Points, in no order, along strands that fork, close into loops and pass close to each other.
In the rows, 128 means zero.
Points whose rows are less than 134 apart are linked; no others are. Some points are linked to none.
<1307>: [117 164 152 129  60 157 151 155 135 132 118 174 175 159 132 126 110 121
  65 133 146 119 122 146 121 117 162 109 137  88]
<1783>: [141 166 196 155 108 181 166 204 109 184 115  85 151 172 122 150 137 147
  61  73 138  93 102 133 108 117 122 150 131  96]
<360>: [169 136 141  81  92 137  97 101 137 142 164 154  67  68  96 101 112 130
 125 164 111 147 106 147  72 105 116 117 152 114]
<1294>: [154 123 126 119 130 143 112 130 112 123 133 145  96 135  80 148 118 140
 136 101 137 108 111 108 117 115 116 130 129  94]
<201>: [ 99 159 123 118 131 123 124 105 140 131 114 162 146 112 152  77 138 147
 153 126 128 110 121 153 137 141 108 139 121 177]
<188>: [173  59 142  96  67 122 113 129 106 121 151 100  52 125 176  98 123 136
 160 173 144 195 137 127 126 132  97 110 153 124]
<1744>: [130 114 116 129 119 159 129 135  88 201  68  90 101 199 141 109 115 152
 117 129 106  80 133 174 153  77 141  94 126 109]
<746>: [117 100  47 160 130 106 136 136  90 114 120 113 150  98 140 110 156 125
 156 150 140 181 159 133 157 141 165 168 161  86]
<265>: [ 97 164 104 156 122 121 158 139  94  92 152 152 134 123  92 148  92 153
 118 138 121 167 116  63 120 207 143 143 133 134]
<1731>: [121 101 120 149 134 149  79 149 138 173  96 108 120 166 153 103  95 184
 108 119 126 151  89 165 151 102 114 154 120 104]
<1116>: [125  88 134 107 122 102 136  91 149  94 148 128 139 159 193 133 150 129
 172 141 128 194 177 135 140  97 155 158 182  92]
<1695>: [139 144 123 105 105 148 142 173 152 151 137 121 127 114 100 172 136 128
 157  91 168 131  91  87  95  75 124 147 125  89]
<627>: [114 181 113 108  85 102 168 118 124 138 112 183 126 119  58 117 130 149
  90 121 156  67 144 198 142 141 138 113  95 166]
<1545>: [ 72 107 134 172 137 110 147  83  67  93 154 127 130 173 116 163 100 175
 147 150  71 172 157  90 167 191 129 159 125 153]
<1187>: [124 100 114 125 133 117 131 109 149 106 135 122 118 150 214 137 143 109
 140 135  96  95 193  68 141 147 141 152 179 146]
<1226>: [ 82  80 101 198 153  89 135 132  96  92 110 130 155 155  97 129 136 143
 130 124  97 180 131 144 136 141 155 144 115 109]
<816>: [ 91 150 134  88 130 103 115 121 196 114 116 128 190 161 169 119 115 163
 136 123 143 145  99 157 147 106 119 133 100 122]
<1617>: [165 113 111 109 169 120 148  61  93  99 139 109  87 142  99 170 127 166
 153 143 127 155 166 175 193 133  65 118 155 169]
<2>: [ 91 119 150 107 142 133 144  88 133  94 136 186 130 174 101 141 130 130
 138 130  94 130 141 117 109 152 151  97 134 123]
<1202>: [109 127 126  91  94  66  95 104 197 109 109 139 148 114 184  78  95 157
 137 147 148 148 111 174 114  85 110 137 110 108]
<1848>: [155 118  93 126 109 160 122 148  67 171  95 127 132 153 142  99 123 154
 109 159 127 136 155 152 139 146 171 109 174  91]
<1771>: [ 82 103  73 180 177 113 140 112  90 129  70 129 127 192  88 139 115 158
 118 136  72 132 136 146 180 147 163 135 144 112]
<202>: [114 103 113 177 107 114 131  80 136  98 154 138 124 159 136 168 111 131
 144 150  95 139 120  53 105 125  71 145 142 165]
<1899>: [ 90 154 146 142  94 152 165 160 111 126 117 156 158 199 131 134  99 110
 104 119  98  96  78  89  97 128 138 106 120 151]
<1698>: [163 119  92 115 157 149 129 187 125 111 126  97 168 119 103 132 148 138
 101 156 124 134 141 169  98 147 122 118 150 134]
<987>: [105 128  79 182 169 134 145 126  66 106  95 140 136 189  79 153  98 146
 131 133  96 112 119 117 132 141 105 119 140 140]
<1690>: [174 131 126 110  77 137 114 140 116 133 152 100 196 157 158 172 105 119
 112 128 158 139 127 118 169 102 135 139 121  51]
<825>: [117 112 118 179 137  99 162 116  94 104 124 147  92  93 130 105 103 127
 142 146 129 124 152  93 157 153 114 122 132 180]
<1353>: [ 81 195 119  68 123 121 191 163 161 122 114 192 123 169 111 154 114 109
 118  90 131  76  70 113 117 169 153 106 103 124]
<52>: [128 109 142 125  78  83 115  79 164  73 163 158 158 138 191 146 146 114
 113 135 124 160 161 102 152  99 137 160 177  88]
<267>: [182 120 128 127 124 134 103 180 137 147 144 120 100 122  81 178  90 164
  88 102 155  89 125 123 118 146  93 155 101 112]
<1577>: [131 126 123  55 106 146 154 181 133 135 142 148 114 125 118 137 133 175
 137 133 137 119 143 157 112  87 107 106 162 104]
<1615>: [171 118 107 164 150 142 139 200 108 168  98 117  75 129  95 186 107 146
  95 109 155  69 110 121 139 147  71 145  93 145]
<389>: [116 174 118 134 119 174 145 154  90 140 114 113 160 201 102 145  98 152
 124 119 121 133  70 120 108 141  93 123 109 148]
<1248>: [131  69 136 130 115 101 134  75 137  96 161 133  88 125 178 137 190 117
 181 128 128 166 181  95 112 110 128 165 186 111]
<1611>: [194 102 125 134 134 164  94 191 121 157 121  68 162 136 149 164 100 105
  83 119 121  72 130 120 126 139 127 137 103  92]
<436>: [154 146 165 140  64  85 110 134 143 161 143 148  99 111 138 123 103  95
  52 107 128  44 147 106 110  63 186 121 142  90]
<833>: [105 162 127  99 134 183 145 142 151 208 103 108 186 144 157 126 192 112
 107 126 140 116 125 197 189 136 188 147 141 107]
<106>: [ 81 190 130  86  96 132 133 136 202 143 124 167 140 122 144  96 101 147
 109 133 144 115  75 133  73 102 138 120 136 138]
<1184>: [107  73  61 178 137 120 154 133 148 120  97 129 140 144 176 143 127 113
 141 146 138  98 131  97 100  53 119 156 163  84]
<366>: [107 199 114  43 145  94 160 157 165 127 111 163 130 127 129 177 107  77
 135  99 128  97  75  99 122 145 159 112 111  72]
<547>: [127 107 122 152 131 111 106  93 123 110 120 125 148 130 130  95 124 131
 111 171  86 165 135 213 142 157 114 137 127 155]
<1259>: [135 115 147 135 151  97 103  30 145  80 137 116  64 102 153 125 108 124
 169 144 127 130 192  90 144 169 120 135 135 151]
<1800>: [147 162 145 120  73  99 133 169 121 173 112 139 132 128 107 103 110 151
  58 118 136  48 185 202 136 112 155 125 125 113]
<976>: [169  85 130 167 108 147 123  94  87 175  99  69 106 147 121 134 132 149
 142 130 127  95 159 158 124  70  43 135 101 154]
<566>: [ 85  78 142 173 152 161 130 136 111 147 145 120 156 179 171 126 149 144
 117 104  62 147 135  91 150 139 136 162 163 149]
<542>: [170  80  95 130 127 158 112 105  93 128 112 117 112 117 121 101 122 116
 150 189 116 134 122 136  63 109 116 108 176 109]
<270>: [103 136  98 127  70  33 152 110 161  95 128 164  84 101 126 150 156 126
 100  96 129 104 135 104 147  80 162 114 127 132]
<1023>: [125 119 155 123  58 149 126  88  59 157 156 145 118 158 131  71 145 137
 155 151 133 194 145 159 127 167 133 105 130 125]
<62>: [105 110 147 149 133 154 113 112  81 136 146 129 140 138 116  98 140 141
 143 132 113 196 152 129 151 187 163 129 117 124]
<551>: [ 91 140 109 152 213 105 122 135 159  99 115 133 123  57 126 111 158 117
 191  93 141 117 125  70 129 164 153 185 124 132]
<305>: [164 143 139  99 162 171 141 203  92 134  97 114 125 162 125 141  98 111
 115 119 147 115 110 103 113 144 177  86 133  62]
<256>: [145 150 163  93 173 147  58 111 171 111 137 153 127  96 136  73 105 167
 121 126 129 131 121 150 108 196 115 142 138 132]
<1175>: [ 90 122 168 150 121 185 147 160 117 129 129 177 156 175 157 109 151 149
  97  96  92 126 134 123 133 143 136 140 172 119]
<634>: [180  94 137  82  98 148 114 117 103 139 156 147  68  93 116 103 157 122
 148 159 104 131 153 121  69  90 121 111 190 114]
<756>: [ 91 128 128 112 148 103 126  54 105 119 161 138 125 159 143 138 121 188
 161 144  95 173 179 117 192 197 128 170 129 137]
<114>: [109 100 103 162 104 109 118 146 147 125 101 132 138 138 141 118 112 174
 126 115 148 134  97 156 126  75  96 173 117  93]
<1348>: [128 197 101 138 157 158 177 146 108  99 141 129 159 107 130 133  97 154
 122 163 153 193  91 100 125 220 111 132 146 152]
<1494>: [ 78 137 142 115 123 147 137  80 147  77 164 201 153 157  92 123 114 149
 102 141  83 124 131 126 116 225 153 133 130 144]
<1020>: [107 160 151 128  81 134 152 136 137 100 196 159 172 116 126 144 181  83
 118 109 125 185 113  84 122 157 183 129 162 106]
<313>: [163 129 143 147 178 156 126 139  71 148 111  73 122 125  90 139 125  88
 153 121 120 106 135 141 140 129  88  84  82 168]
<1029>: [138  79 120 129 164 123  95 108 141 116 110  86 159 185 148 141 119 128
 127 141 108 159 141 159 144 110 139 124 117 105]
<761>: [ 82 102 110 148 115 120 150 141  80 100 170 159 127 176 101 151 107 177
 144 129 106 184 110  85 143 164  96 159 142 122]
<219>: [137 148 143 154 150 120  79  33 119 130 124 131 118 101 150 111 117 131
 175 128 112  98 166  85 151 157 107 157 126 158]
<1850>: [145 117 117 152 144 180 110 148  87 191  86  99  98 158 101 121 102 170
  98 109 118  97 106 156 144 115 102 125 121 127]
<1627>: [ 80 204 135  94 132 121 144 115 187 143 124 158 123  91 123 103  88 139
 134 142 137  98  63 116 103  91  85 111 110 183]
<238>: [138  59 139 138 191 140  94 177 156 130 134 102  95 135 107 147 128 155
 142  96 137 138 110 124 147 132  87 131  65 142]
<855>: [114 126 110 147  52  95 125  81 127 104 168 145 150 142 162 147 124 131
 144 137 121 156 131  66 128 119 120 163 169 119]
<1480>: [ 74 179 130 115 119 131 146 120 197 131 102 177 167 117 110 100 136 116
 104 119 144  91  96 170  74  90 170 126 103 119]
<1901>: [150 124 145 131 234 180 129 156 135 141 146  90 119 109 130 140  98 147
 169 126 167 172  82 112 165 176  75 120  89 171]
<91>: [148  76  82 141 118 119 132 130 152 149 108  97 153 139 168 156 119 135
 141 137 159 129 123 137 110  44  93 174 125  76]
<1521>: [169 153 181 143 119 163 128 201 106 152 115 106 161 151 149 154 111  81
  67  94 137  64 122 112 134 100 137 157 133  62]
<938>: [147 171  98  93 104 109 142 137 114 157  96 145 136 127 100 128 136 167
  95 139 125  62 168 203 162 130 125 117 143 135]
<144>: [163 114 138  97 139 105 108  78 108  83 120 118  95 149 131 135 126 120
 144 138 121 123 195 124 162 162 143  89 129 136]
<1024>: [107 177 145  93 138 107 121 104 193 123 140 149 159  60  80 134 163  97
 110 102 110  84 114 150  74  67 162 128 124 112]
<681>: [136  75 118 155 167 130 109 129 140 121  86  97 124 188 170 143 119 116
 111 115  91  78 140 125 148 101 127 118 134 119]
<1326>: [173  95 175 101 103 104 109 157 130  98 144 149  97  77  98  98 163 126
 139 140 108 165 137 209  99 104 142 146 145  88]
<1927>: [136 159 129 123 102 171 149 220 121 149 114 111 147 178 144 154 107 157
  86 101 145 111  84 115 108 121 103 138 135 116]
<1456>: [107 122 117 125 119  97 130 142 149 139 101 141  71 102 105  98  85 172
 136 139 161 133  96 139 115  80  67 142  99 131]
<1033>: [142 101 141  76 145 162 144 143 134 110 121 140  94 125 120 111 113 135
 132 199 110 136 122 165  76 106  76  68 150 172]
<952>: [160 143 148 101 113 150  72  60 125 159 152  80 151  95 145 114 128 125
 198 139 163 143 120 114 139 104  68 131  99 146]
<1904>: [ 78  88  82 148 172 170 151  91 126 183  80 109 170 190 139 106 164 116
 124 170  86 140 138 202 136 125 178 110 147 142]
<105>: [ 76 167 123 180  99 135 170 193 109 141  98 116 159 159 140 109 120 101
  97 110 118 110 107 119 112 142 133 115 101 172]
<658>: [154  79 125 161 128 114 115 145 107 130 139  87 127  93 120 141 173 110
 146 115 138 127 158 133 155 133 107 141 112 163]
<1852>: [171 113  99 171 132 157 170 162  87 190 109 104  72 111 132 179 109 118
 156 127 189  98 111  99 170 134  51 121  81 161]
<1769>: [145  68 122 129 204 168 103 128 134 141 118  82  93 138 119 128 113 136
 182 137 167 174  83 115 121 120  67 131  84 144]
<1235>: [118 101 115 101 146 146 116 113 117 104 145 111 190 166 127 125 123 138
 145 163 124 218 108 178 107 127 129 130 126 105]
<903>: [162 114 106 114  95 134 114  86  94 148 110 131 143 173 146 109 122 137
  72 155 120 117 177 172 176 153 181  99 140  89]
<1591>: [132 148 106  87 102 100  99  38 161 113 147 132 109  76 160  84 102  92
 146 196 120 158 136 106  95 137 159  98 140 125]
<1694>: [148  43 138 122 122  87 127 145 121  83 125 129  83 153 119 146 132 136
 119 112 132 150 156 132 140  98 140  96 124  99]
<455>: [131  56  98 147 197 141 129 124 147 114 125 116 126 166 189 163 137 114
 146 128  90 111 170  76 123 127 140 159 160 129]
<888>: [150 173 161 105  58 136 132 146 134 126 201 125 146  79 106 143 156 111
  90  91 147 181  97 106  97 117 176 128 137  89]
<1141>: [133 103 123 106 137  95 111  65 128 105 155 119 110 166 124 159 152 177
 134 122  95 169 164 156 199 157  92 164 166 164]
<1289>: [ 98 181 138 208 153 120 159 143 133 122 126 137  88  76  77 127 116 138
  99 100 164 123  67 110 115 139 105 147 108 189]
<25>: [113  83 163 175 213 184  99 152  99 135 129 112 129 159 108 140 140 142
 166  66 113 157 117  86 125 156 157 154 120  85]
<797>: [107 146 161 131  76 139 105 115 120 150 146 165 129 152 201 102 120  95
 123 120  92  69 148  48 118 167 164 122 157 131]
<827>: [ 89 189 117 102 150 119 181 151 139 110 108 167 152 147  62 161 144 151
 125 100 150 113  99 156 125 146 135 120 107 125]
<1843>: [161  76 121 136 167 152  71 153 159 143 139 126 106 116 158 152 135 138
 137  96 153 128 119  78 131 156 119 154  88 107]
<236>: [137 155 126 113 105  84 120 100 170 154 128 126 107 128 165 157  82  72
  77 118 101  41 106  85  95  52 168 119 117 109]
<1671>: [125 176 142 149 163 140 120 171 164 128  99 125 158 120 145 126 136 107
 111  77 152 107  93 110 102 131 171 144 130  92]
<942>: [162  87 118 101  59 141 118 137  61 143 156 108 123 151 153  99 132 134
 139 170 133 197 147 137 142 146 117 107 147 131]
<715>: [133  86 129  89 135  92 124 130 150  86 122 148  52 127 139 110 128 142
 135 142 119 123 145 131 109 103 147  85 152 111]
<262>: [105 153 105 191 123  78 104 124 149 138 115 146  76  89  75 105  86 132
  90 115 148  97  71 133  70  68 160 150 106 121]
<1734>: [150 116 156 101  87 104 146 158 142 112 141 134 133  77  87 105 178 106
 117 164 116 159 157 226  87 120 136 102 122 137]
<1225>: [133 117 100 154  91 133 139 105 102 170  73  71 105 191 151 144 102 148
 117 140 108  81 150 141 138  72  74 116 111 153]
<1468>: [134 207 134  97 103 124 132 120 121 122 188 117 131  77  67 153 142 123
 116  93 142 167  85  93 102 143 141 124 106 135]
<540>: [140 161 129 149  65  88 126 163 118 174 115 120 122 105 118 116 104  90
  90 127 138  49 146 140 104  92 173 130 110 127]
<243>: [ 73 154 154 127 128 121 135 143 186  92 135 169 210 176 169 145 123 125
 107  90 130 116 109 120 144 130 150 141 114 119]
<1178>: [113  44 130 173 162 161 119 131 106 153 141  92 133 190 199 157 169  97
 143 124  76 138 173  76 151 120 150 167 178 132]
<1244>: [165 158 108 113 126  86 104  72 161 139 143 112  88  97 141 163  80  75
  94 137 119  65  97  69 113  99 124 119  85 137]
<1064>: [124 118 150  79 130 158 150 130 114 136 127 142  86 132  64 119 124 167
 160 150 119 126 124 164  82  88  79  80 130 139]
<1796>: [116 137 100 102 142  60 156 103 148  83 117 125  87 125 142 151 144  95
 170 115 143 105 139  78 157 117 121  97 105 156]
<365>: [135  80 154 145 206 152 116 208 160  98 134 101  90 110  87 153 161 121
 151  83 149 141 109  91  99 142 143 126  88 130]
<1317>: [150  94 101 132 148 140 135 124  67 127 127 124  90 150  88 141 137 179
 128 156  98 149 140 180 145 131  76 121 164 146]
<1197>: [ 89 174 148  90 118 167 127  92 146 126 166 171 154 166 110 109 102 170
 134 130 136 154 108 118 135 229 163 129 110 125]
<1412>: [127 162 136  62 115 166 181 211 149 156 144 122 132 119  94 165 136 151
 117 115 136 120  98 110  66  87 124 114 162  95]
<1959>: [133 110 105 162 138 152 114 134  70 139  97 132 104 173  86 123  67 186
  87 150  92 118 109 147 127 126  74 114 133 142]
<1688>: [ 97 115  90 123 108  36 139  87 163  75 113 160  77 113 155 139 142 135
 164 112 147 136 157  94 169  99 122 140 132 131]
<1712>: [123 148 138 126  82  99 123  86 134 125 130 138  95 109 205 113 119  90
 131 140  97  66 183  54 130 160 143 114 153 170]
<16>: [176 103 137 139  83 121  62  70 102 131 138  92 145  95 139 104 122 112
 155 150 151 150 130 120 107 107 103 136 113 121]
<697>: [ 91 102 107 181 117 104 113 104 125 121 105 148  74 107 114  81 100 104
 114 131 104 110 103  99  66  68 157 117 129 113]
<1136>: [ 98 151 101 131 134 155 113  99 135 156 117 136 193 126 184  80 161 126
 133 142 109 120 152 165 135 133 136 166 164 138]
<321>: [110 154 101  90 167  91 157 109 125 107 120 133 151 122 128 149 147  61
 181 147 132 121 145 111 156 161 137  95  98 147]
<1299>: [ 92 117 147 136 159 134 144  96 156  89 121 173 183 197 151 145 104 116
 107 130  99 114 148 104 142 114 154 130 139  82]
<1466>: [144 157 164  89 148 116  76  91 168 110 129 146 109  69 122  66  69 149
 126 147 152 118 111 162 124 144 106 112 105 160]
<326>: [ 99 154 161 124  93 141 151 137  99 136 156 151 165 160 144 145 173  84
 150  95 123 136 138  76 155 170 176 133 136  98]
<747>: [130  45 106 165 121  78 145 161 100  68 133 131 113 128  92 148 151 117
 129 123 126 196 131 147 126 107 132 128 130  87]
<1406>: [ 91 122 168 186  79 155 123 135 113 149 139 163 139 142 177  81 142 104
 111 105 101  96 149  89  98 124 160 141 167 135]
<1417>: [164 143 174 112  60 129 116 150 122 130 160 115 150 102  94 128 134 137
 107 114 164 165 122 164 116 125 139 136 108  83]
<1011>: [147  77 139 163 151 148 165 170 132 145 132 100 103  63  87 134 177 106
 176 143 141 153 129 155  84  68  57 127 106 170]
<657>: [ 83 134 105 188 203 121 129 165 132 125  88 108 110 112 129 124 156 139
 169  69 148 123  96  94 162 164 140 188 101 116]
<911>: [131 145 126 167 132 109  87  34 123 130  99  96 126 139 160  98 107 140
 154 145 135 129 157 137 172 133 104 130 107 165]
<293>: [134 116 155 120 115 113 155 119 117 135 123 114  84 106  76 125  92 159
 150 141 139 126 117 147 126  75  50  84  93 171]
<1720>: [127 140 106 124 110  92  98  76 138 134 107 129 105  96 118  86  98 104
 137 148 143 133 115 103  99  97 174 103 108 112]
<1004>: [101 195 147 114 109 129 189 164 123 139 105 139 135 120  29 134 140 151
 111 108 141 111 119 187 122 146 132  93  78 155]
<967>: [157 102 160  79 132 111 118 127 141 108 169 106 174 100 114 132 197 116
 126 146 111 162 175 211 132 141 119 112 111 167]
<599>: [146 133 126 101 176 113 122  71 163  86 173 147 140  41 140 122 145  96
 191 174 139 166 144 126 134 155 104 130 165 171]
<18>: [194  91 106 130 137 159  90 165 130 146 151  75 178 157 155 211 114 119
  98 125 147 133 118 122 163 126 120 162 121  57]
<200>: [177 141 154 130 146 144  96 182 107 149 102 126 104 158 129 125  58 139
  79 100 154  88 109 111 129 158 170 120 118  68]
<771>: [112 153  92 183 173 146 163 196 119 124  77  78 167 132 131 114 133 107
  99 137 123 121 118 147 142 163 144 104 106 178]
<805>: [128 156 130  64 154 108 148 183 171 130 103 151 111 118 169 171 101  82
 128  95 129  43 100 101 127 110 140 139 134  70]
<1288>: [142 165 113 119 134  92  90  54 160  93 149 147 148  38 135 106 125  88
 147 170 126 137 139  95 119 164 151 132 141 141]
<751>: [147  81 130 120 109  94 122  96 166 100 158 112  98 115 213 153 180 116
 151 119 127 134 181  77 145 125  89 149 156 171]
<1593>: [110 149 120 155  90  64 117 109 155 118 125 162 106 106  85 150 112 132
  96  97 121  84 109 111 115  71 134 144 122 126]
<574>: [ 84 136 116 111 111 150 157 156 131 163 109 140 149 180 147  92 138 166
 101 115 132 172 108 167 193 165 176 120 123 122]
<428>: [163 104 114  96 133 114 114 105 107 118 123 115 115 180 144 156 129 124
  94 150  96 138 196 151 194 196 180  78 125 139]
<891>: [128 135 144 110 127 112 122 128 138  95 162 109 191 136  55 180 145 129
 154 100 146 185 104 148 120 103 130 114  86  99]
<111>: [117 155  61 133 142 158 177 175  98 145 104 103 173 117 145 116 164  96
 110 184 129 135 145 165 168 173 132 104 142 192]
<1478>: [148 169 135 106 105 120  99 148 131 131 131 131 167  88 114 106 160 133
 112 109 154 129 152 197 136 147 152 134 120 120]
<178>: [101 130 131 132 105 122 126  94 165 115 150 161 113 131 140 136 126 122
 123 128 103  85 101  88  91  81  59 138 146 168]
<131>: [135  89 144 157 182 168 144 197 158 122 123 105  94  75 102 115 169 132
 152 106 156 145  97 128  71 128  87 142 118 148]
<372>: [112 131 127 158 159 142 130 157 122 132 129 150 101 105 128 110 140  86
 137 109  98  68 136  59  91 150 154 135 162 144]
<1119>: [115 154 165  83 138 162  90 110 156 136 135 158 160 145 157  85 107 138
 151 133 129 128 125 118 119 183 176 125 134 111]
<678>: [115 160 183 127 118 165 160 135  95 155 129 142 175 150 161 130 184  59
 133  85 135 116 146 124 188 144 201 146 123  61]
<552>: [115 116 114 146 179  88 112 124 168 106 108 136 104  40 113 104 160 110
 167  97 147 110 124 122 121 110 115 148 108 150]
<1049>: [162 131 167  87 120 126 138 118 156 113 158 149  75  42 116 102 118 113
 126 196 107 143 111 161  88 124  76  92 158 170]
<1156>: [117 167 156 225 146 141 161 129  81 131 107 103  98  77  74 106 104 135
 138 104 188 180  75 134 135 138 102 116  89 168]
<1844>: [130 135 131  91  96 102 116 100 121  91 187 125 137 103  57 152 155 122
 159 116 139 191 103 107 109 112 138 105 108 126]
<1729>: [120 122 142 127 111 138  76 107 127 147 126 137 148 149 191  68 108 156
 113 139 108 145 151 144 140 154 147 153 160 107]
<277>: [142 184 171 143 119 177 146 162 106 180 103 100 189 148 165 128 174  78
  75 107 140 122 134 165 173 136 186 149 130  77]
<700>: [100 103 158 127 201 158 110 152 108 109 137 116 139 145 106 107 139 134
 163 104 114 183 123 122 122 167 158 128 118 134]
<442>: [172 142 129  81 134 131  94 132  81 119 132 124 110 140 106 117  83 132
 116 131 134 112 145 123 153 186 148  83 102 127]
<140>: [116 176 130 118 120  82 175 154 185 125 144 136 141  34 101 149 163 106
 123 129 137  89 136 134 125  91  80 139 121 201]
<1877>: [ 89 167 140 189 167 117 139 158 110 132  92  93 100  98  97  89 134 149
 167  72 188 167  86  99 146 162 140 144  71 147]
<859>: [165 172 131 129 117 129 110 169  61 150 105 125 100 159 104 116  83 132
 107 112 145  91 125 107 145 206 156 127 112 106]
<500>: [168  73  98 184 149 163 138 112 106 162 122  89 118  93 112 159 148 117
 169 148 150 117 142 146 104  75  44 140 104 157]
<694>: [131 125 155  97  96 146 119 158 149 120 153 166 153  90 137  83 178 108
 102 118 140 139 149 172 108 164 188 117 154 109]
<4>: [120 171 139  91 106 100  91  85 179 143 106 142 142  98 169  57  99 143
 133 152 158 109 130 173 141 125 126 119  94 160]
<759>: [110 113  71 115 135 162 155 135 106 163 107 108 158 172 168 106 151 127
 113 195 102 141 148 178 144 148 133  92 157 179]
<638>: [151 148 161  80 139 165 107  62 102 153 164 101 114 122 155 111 137 125
 197 140 149 138 150 103 166 143  90 104 136 177]
<1828>: [ 94 160 130 110 135  96 153 104 196 110 151 165 118  72 141 152 129 136
 133 135 117  99 105 107 131  90  55 125 136 204]
<933>: [109 106  75 142 149 100 161 132 119 110  73 126 129 146 130 121 117 107
 157 149 133 105 146 137 100  75 141  94 139 102]
<179>: [ 92 127 124 144 163 169 122 130 142 183  90  95 177 176 164 127 151 104
 104 144  92 148 124 165 178 134 189 137 146 113]
<698>: [127 155 115 132 190 144 137 157 129 114 137 124 129 117 127 127 109 147
 130 129 136 152  94 119 159 171  89 131 116 168]
<555>: [136 140 141 162 147  94 123 132 186 114 147 129  90  39  81 140  97 125
  93 115 165 114  82 121 113 118  96 140  71 170]
<1168>: [128 115 104 115 121 158 148 113  99 133 114 125 139 159 123 129 114 100
 141 168 118 129 126 117  48  77 144  78 153 106]
<368>: [169 104 180 134 115 137 102 148 121 104 161 167 135  99 133  85 174 127
  99 122 107 163 149 203 133 163 161 162 169  85]
<1276>: [123 145 136 107 153  74 125 119 191 104 144 143 112  32  80 146 164 114
 128  95 122  78 138 128 114  91 137 128 117 150]
<1773>: [100 109 174 149 132 201 146 180  90 146 148  96 171 201 122 158 171 120
 135  87 107 163  95 108 121  96 128 123 131 118]
<970>: [161 174 144 116  45 125 138 136  97 136 157 148 172 133 113 154 109 130
  79 111 164 127 134 135 141  98 153 138 135  55]
<1157>: [176 121 134 179  99 124  86  54  92 150 111  69 137 107 139 122 120 115
 129 138 126  98 157 153 142 104  73 142 115 169]
<250>: [142  87 135  74  75  79 118 105 160  92 150 133  70 133 186 115 127 138
 154 153 142 176 146 113 119 119 128  93 151 127]
<1366>: [176 126  84  87 113 167 144 182  75 150 121 115 140 156 115 151 115 139
 117 134 155 114 142 131 141 112 151 111 157  55]
<732>: [138 112 148 105 160 127 119 108 133 101 164 116 185 132  94 170 187 131
 145 103 112 145 143 163 122 113 116 146 128 129]
<636>: [153 115 110 168 125  82 103  91 187 132 147 132  69  56 117 166 114  91
  89 138 144  82 117  78 122  92 109 138  77 175]
<693>: [124 134 104 122 167 121 159 106 117 113 138 117 157  78 142 119 159  80
 193 169 148 165 158 116 141 155 129 113 141 167]

A tip is a point with one link. Name the tips that can be reached along the links from each point below, in the order of the rows.
<1690> -> <1307>
<267> -> <1852>, <25>, <1843>, <638>
<106> -> <1235>, <805>

A piece is two or more points that can be reached from each other along the links. Count, over all rows, the pieces, the separate loops (a circle has one, a figure eight two, a Y none), the forks (points with three links) and the tips (points with one).
pieces -> 5
loops -> 10
forks -> 17
tips -> 7
